Points, in no order, along strands that fork, close into loops and pass close to each other.
Two points are linked if the straight distance between their rows is under 40.7. Some points are linked to none.
q916: [ 32   2  -2   8 -22  16 -22 -32  -8  -1  10  -1  -1 -14   4   3 -21  -5
 -19 -19  16  10]
q314: [-14   8   2  -5   9  -5  26  -9   9  28 -13  -6  -9  13  -1 -18  25  -3
  -6  23  15  -3]
q957: [  3  -1 -13  -2  15  20 -19  24   5   5   3   6 -24 -16   0  18  -7  -4
  -4   3   2 -22]
q567: [  4 -10  10  -9  -5   4  37  -8 -21  -6 -11   8  16  13 -13 -22  24  -2
  14   9   4   3]
q132: [-36   3  18   0   9  -1  29   7 -11  -6  -1  -1   5  16  12   0  22  12
   5  21 -10   6]
q454: [-21  -9 -12  -1   2 -15  35   6 -14   3 -17   3   5  25  -2  -5   7   1
   0   7  17  -2]
q502: [  2  19  16   1  14  -7   2   0  -1  -3  -6  -2  10   1 -13  -5   9  11
  -8   7 -22  10]
q340: [-21  -9 -14   2   6 -12  15  15 -15   0 -12  10  17  17  -7 -10  -1  10
  -4  -2  10  -2]
q526: [-34  -7  12   0  20 -12  21  16  -5  -5   7  -2   7  11   3   3   7   9
   8  17 -11  -2]
q830: [ 10  16   5   1  21  16 -24  16   4   3   4  12 -16 -19  -8   8  -7  13
  -5   1   8 -14]
q358: [-39  -8  12 -11  -4 -14  31   3 -15  -7  14  -7   3  20  21  16   8 -12
  17  19  -8   1]
q924: [ 39  -1   0   8 -10   9 -10 -24 -17   2   4   3  -2  -8  -7  -4 -17  -2
 -31 -20  12   6]
q397: [ -2  19 -12   9  -5   4  -3   9  24   3 -12   0  -1 -16  10  -1  25 -12
  11  25   3  13]
q568: [ 16  25  13  -4  20   7 -22   4   4  -4   3  -1  -5 -18 -17   8  -8  11
  -6  -5   0   2]
q904: [-20   6  -9   2  19  -3  -9  27  10   3   1   6  -6  -7  -1   5  -2   5
  -4   6  -6  -9]
q493: [ -3  10   6   5  17  -3 -10  13  -3  11   9  17  10  -9   1  -3 -13  23
 -15  -1  -1 -12]
q624: [-19  -9 -18 -11  10 -13 -19  20  14   6  15   0  -6  -3   8   7 -19  -3
  -1 -16   6 -18]
q616: [ 17 -13  -8   4  -8  -1  11 -21 -15  16  -9 -16  -4 -11  -9  12 -12  -5
 -26 -19 -15  -6]
q506: [-13  -8  -3 -13  10 -13  -2  10   5  -6   9  -3 -17  15 -10  12 -22   6
   8 -14   9 -17]
q27: [  5  11  20   0   7  -6   5  -2 -15  -3  -1   5  22   2  -9  -1  -3  17
 -11  -3 -20   3]
q881: [-18   0  14 -11   1  -3  25   4 -11  -2  -7  13   3  11  -1   4   8   8
  24  12 -11 -20]
q743: [  1  -4  -7  11  -7  11 -21  19  22  -4   1   7 -12 -17  19   8   5  -3
  24  10   0  -5]
q160: [ -4   3 -11  10  -1   6 -21  14  22  -1   2   8  -3 -19   5   1  -1   2
   7  13  -4   6]
q183: [ 17   6   2  11  -7  12 -29 -13  16  -5   7   9   2 -20   2  -5 -11   6
  -4   1   5  14]
q154: [-28  10  -4  -7  23 -14  17  23  -3   7   2 -17 -15  16   9  21  10 -14
  -4  13   1  -7]
q477: [  8  21 -16   5 -20   3 -17   7   7  -1 -16  10  17 -13   7   1   7  -3
   8  -1  -1   5]
q939: [ -4   5  -4   2  16   0 -18  14   2  14  16  16  -1 -13   6  -2 -19  21
 -11  -7  17 -20]
q495: [ 18   3  11   2   3   2  -4 -16   4   1  -6   9  -1  -1 -20 -16  -4  16
 -10   0  -8   3]
q575: [-16   5  20  -3  -3  12  36  -9 -31 -10  -4  -5  16  17  13 -14  33   3
  -7  12  -8  24]
q630: [-31  -9  15 -17   7  -7  10  20 -19  -4  13  11   6   1  10  21  -7   1
  26   3 -11 -23]
q475: [ 28  -2  10  15 -29  18 -27 -32  -6  -5  15  -6   6 -17  25  12 -16  -3
   0 -16  16  12]
q508: [ 27  -2 -14   4 -36   5 -10 -25  -4   5 -15 -12   9 -11  11   1   5 -19
   4 -13 -15  11]
q309: [ -8   7 -13  10   3  -1 -15  12  14  -2   0   4  17 -13  -1  -8   2   3
  -9   9  -6  17]
q521: [ 32 -16   1   7 -33  13 -18 -36  -3   2  -8 -14  -1 -14  18   6  -5 -13
  11 -15 -10  12]
q85: [ -7   5  23  -1  16  -1   3  15 -15   3   9  20  13  -2   1   2  -8  24
   0   0  -6 -19]
q674: [ 23  12   0   9 -26   6 -25  -3   4  -3 -10   7  19 -16  20   6   0   0
  10  -6  -7   6]
q801: [  9  10   1   9  -3  17 -33   6  16  -1   8  12   1 -25  11   1  -8   7
   6   1   9   2]
q709: [-22   5  14 -17   0  -7  37  -4  -9   9  -6   0  -8  19   8   4  22  -7
  25  18   0 -18]
q640: [ 20   3   5  -6   2  -3  26 -15 -23  11 -11 -14  11  15 -18 -30  30 -15
  -8  -3  -2  14]
q685: [  0  -4   6  17  -9  26 -33 -17  13  -8  21  12  -5 -14   5  -4 -13  11
  -7  -3  34   4]
q335: [-29  -4 -10  -3  -2 -20  34   3 -11   9  -9  -6  -4  33  13   4   5  -6
 -10   8  10  -5]
q471: [ -7 -13   7  -7   0 -17  27  -9   5   2   2  -6 -17  25  -3   1  -1  -2
  11   9 -13 -15]
q926: [-19  -6  12 -20   9 -19   7  21 -18  -5  15   0   0  14   7  23 -15  -5
  19 -10 -11 -24]
q297: [-40  -3  17  -5   6  -6  39   0 -12   0   6 -10  -2  22  23   9  18   0
   7  23   3   4]
q863: [  5  -5 -10  -4  -7   7 -29  13  18  -4  23  -4 -26  -6  19  23 -18 -19
   5 -10   5 -17]
q858: [  4  -2 -17   4  -3   0   3  -3  12  -6 -12   4   2   1 -17 -16   3   3
  -1   8  13  16]
q298: [ -7   9 -13   2  -1  -3  13  -8  23  22 -11  -2 -11  -1   0 -19  25 -11
   2  27  15   6]
q479: [-10  -2 -10  -3   4 -19  13   0  18   4   0 -10 -22  19  -2   6  -6  -9
   0  10  -4  -7]
q416: [ -9  16 -16  11  -4  -1  -4   9  16  -2  -8  -2  14 -11   4  -8  16  -5
  -2  20   2  24]
q914: [ 14  -6  11  -5  -6  -1  31 -11 -35  -3 -12 -16  10  13  -8  -1  19 -18
 -14 -19 -23   5]
q56: [-21   3  19 -12   7  -3  41 -12  -4  23  -8  -7  -6  20  10 -10  30  -2
   6  20  12 -12]
q769: [  6 -13 -12   7   6  -2  16   7  -9  -7 -11   7   8  11 -18 -20   5   0
 -13   1   6  16]
q240: [ -2   5 -18  -1   1  -3  -7  18  18   3   4 -11 -29   0  10  21   1 -27
   0  11 -13  -9]
q721: [ -1  -7  14  -8   5  -2  13  -4   5  -4  -5  10 -13  11 -18  -6  -3  20
  18   3   0 -18]
q175: [-25 -16 -19   0   5 -16   9  15  -3   4   1   3   4  16   0  -2 -11   3
  -9  -2   1  -9]
q8: [  3  -8  14  15 -11  26 -33   0  19 -14   8  10  -9 -12  20   6   0   8
  25  -4  21  -2]
q469: [  5  -5  13 -10  -1   1  22  -8 -10  -8 -11  11   7  12 -18 -16   7  15
  18   3  -1  -6]
q529: [-10 -19  17 -14   5  -4   9   4  -7  -6  19   9  -1   8  -1   8 -26  18
  16  -9   9 -24]
q829: [  1 -16 -13  11 -17  14 -16 -10  25  -7   0  10 -15  -7   2  -9  -6   3
  10   6  13   4]
q632: [ 27   0   2   0   0   2   0 -22  -2   6  -9  -3  -3   6 -24 -29  12  -3
 -10  -1 -12  12]
q740: [  9  16   1   4   3  -9  -4 -11   6  -2  -6 -10  10  -4 -14  -3   2   1
 -17   2 -19  20]
q427: [ 10 -18  -3  19 -19  28 -25 -19  13  -8   9  19  -7 -11   6 -12 -13   8
  -2  -3  25   7]
q510: [-28  23  -8   7   6  -2   7  12  -4   3 -17   2   8  11   5  -6  19  10
 -16  10  -5   7]
q953: [-10  -7   2  10   7  14 -27  -6  17   2  29   7 -13 -11   3  -3 -21  15
 -10  -6  33  -8]
q772: [ -8  -2 -15  -3  -2  -5  -7   5  15   2  -3   6 -21   7  -7   6 -16   4
   2  -5   9 -16]
q325: [-15 -10  -3   0   9  13 -29   5  25  -3  28  -2 -20 -13   5   9 -20   3
  -2  -9  24 -12]
q783: [ -8  -8  -2   6  -3  23 -32   8  25 -10  16   2 -21 -17   9  12  -9  -1
  12  -3  20  -6]
q820: [ 12  18 -19   1 -18  -3  -9  -2  -2  -1 -19   2  20  -4  -6  -4  -1  -2
  -9  -9  -1  10]
q79: [ 13  -4   9  14 -17  18 -26  -7  17 -15  -6   7  -4  -9  14  -1   9   7
  31  -2  13  10]
q243: [ 21   4   3   3  -1  -5  -6 -17  -5   1   2 -10   9  -8 -11   3 -16   3
 -24  -9 -14  12]
q669: [-24   1 -11 -15  27 -22   6  30  -4   0   6 -16 -12  12   1  19  -3 -15
   5   0   1  -9]
q462: [ -4  -8   9  -1  21 -10  -4   8  -8  -8  12   2  27  -3 -13 -14 -11  16
 -10  -6  -3  14]
q949: [ 20  22  -5  -4 -15   3 -20 -18  13   4 -11 -16  -2 -18  -2   7   4 -12
   7  -5 -13  14]
q275: [ 24   4   9  11 -16   8 -21 -10  16 -11 -12  -3   4 -10  15  -4  16  -2
  33   5  -3  19]
q41: [-22 -13   9   0  24 -12   8  16  -4  -5  12   3  16   4  -8  -9  -3  18
   2   6  -8   4]
q438: [ 20  16  -9  -8 -13  -1  -8 -28   8   6 -12 -23  -5  -8 -17  -1   3  -9
   0 -10  -6  15]
q736: [-10 -24  11 -11  -8  -8  38  -9  -4  -7   7   1  -6  20   0   0   2  -7
  21  15  -9  -8]
q103: [-15  -4  19  -6   1   0  15   8 -16  -5   2  22  17   1  -1   3  -3  16
  18   5 -10 -16]
q501: [-23  10 -14   1  15  -6   4  25  11   8   0 -13 -22   5   9  18  12 -19
  -7  16  -7  -6]
q613: [  2  10   3  -2  10   1  -2  -1  11   2 -10   8 -12  -1 -19  -5   0  15
   5   4   0  -6]
q586: [ 13  29   0   0   3   0 -17  -2  13   1 -10  -8   1 -18  -9   5   6  -6
  -5   2 -17  14]
q266: [ 22  -3   5  13   0  14 -16 -21   8  -2   7  12  -7  -8 -14 -16 -14  14
 -17  -2  10  12]
q842: [  3 -28  12   0  10   1  15  15 -30 -17  11  17  27   4  -9 -13  -4   6
  -4  -9   0   7]
q808: [ -4  -3 -18  -3 -14   1 -17   6  24  -5   6  -1 -22   3   9  15 -17 -11
   9  -9  11 -13]
q890: [ 31   2  13  13 -25  12 -29 -18   0  -6   0   2  12 -13  26   6  -7   5
  13 -13   4  11]
q72: [ -5  -3  -9   1  12  -5 -18  10   7  -3  10   2  22 -12  -9 -12 -11  11
 -12  -6   3  14]
q185: [ 20   7  20  -2   4  -8   5 -13 -16   0   7  -6  17  -5  -8   5 -17  14
 -18 -12 -13   2]
q423: [ 18   5   8  -7   0  -6  16 -18  -9   1 -13  -7   8  11 -25 -23  16   1
   0   1  -9  11]
q219: [ 27  -7  -9   1 -17   3  -7 -33  -9  19  -9 -14  -8 -11  -8   4  -9 -11
 -20 -18 -14  -1]
q48: [ 18  -5 -25   5 -29   1   0 -17  -7   3 -16 -16   9 -10   1   7   0 -24
 -11 -16 -10  11]
q124: [  9 -11   6   0   6   0  30   2 -24 -12 -12   5  17  13 -16 -17  16  -4
  -3   2   0  15]
q440: [ 24 -14  12   0   5   0  11   4 -32 -10   5   8  21   2 -11  -6 -12   4
 -19 -22   0   5]
q797: [ 16  -9   6  -2  -5  -4  20 -13 -25   4 -10 -15  10   4 -11   8  -1  -7
 -20 -19 -23   0]
q682: [-12  -9  11 -19  16 -15   0  15  -8  -2  19   0  -9  13   2  16 -26   6
  11 -19   4 -29]
q813: [ 14   1  15  -9  -3   3  35 -12 -35  -1 -10 -11  15  16  -9 -20  35 -19
  -4  -6  -8  12]
q399: [ 16  19  -4   4 -17   4  -9 -10  18   4 -13  -6   5 -14  12 -10  27 -14
  22  16  -2  19]
q889: [ 38 -11  12   4   2   9   4  -7 -24 -10   4   7   1   0 -16 -10 -12  -1
 -26 -25   7   6]
q317: [ -6  29  -1   0   8 -10  14  -4   1   4 -16 -13  14   2  -5  -5  19  -4
 -15  14   4  26]
q762: [ -9   1 -15   4   0  -6   6  -3  26  11  -9   0 -22   3  -6  -7   7  -4
   3  20   0  -4]
q840: [ 18  10 -20  -3 -18  -5   6 -15 -12   5 -22 -12  11   3 -14  -6   6 -13
 -16 -15  -6  11]
q466: [-33 -10 -11  -3   5 -27  18  13 -11   2   6  -9   4  31  12   4  -4  -6
 -10   0  -6  -5]
q764: [  6  -7 -21  -3   1  19 -18  26  11  -1   4  -4 -26 -12  10  26   1 -20
   7   7  -3 -17]
q345: [-30  -7 -11 -15  25 -20  -6  28   2   6  15  -8  -6   4   7   9  -9  -6
  -2 -11  -7 -16]
q328: [-11  -2 -17   0   4   3 -23  20  14   7  11  12  -2 -15   7   2 -16   7
   0  -8  13 -17]
q971: [ 11 -14 -12  -3  -5  13 -26  26   9  -7  18 -11 -22  -9  25  28  -5 -25
  12  -4  -3 -16]

How many points has the smallest loop of links through each point below? Write - if it is on no loop.
q243: 5
q85: -
q454: 5

A piece is two or more points that can be reached from each other along the links. Count, over all rows, the pieces, the separate loops (a circle has one, a figure eight two, a Y none), the forks (points with three links) and the tips (points with one).
pieces: 5
loops: 2
forks: 6
tips: 12

A fork is a point with three links, a tip a point with one. Leave the first point through the second and follow the links. Name the first fork or tip that comes.
q493, q939: q764
q916, q475: q521
q858, q769: q495
q154, q669: q736
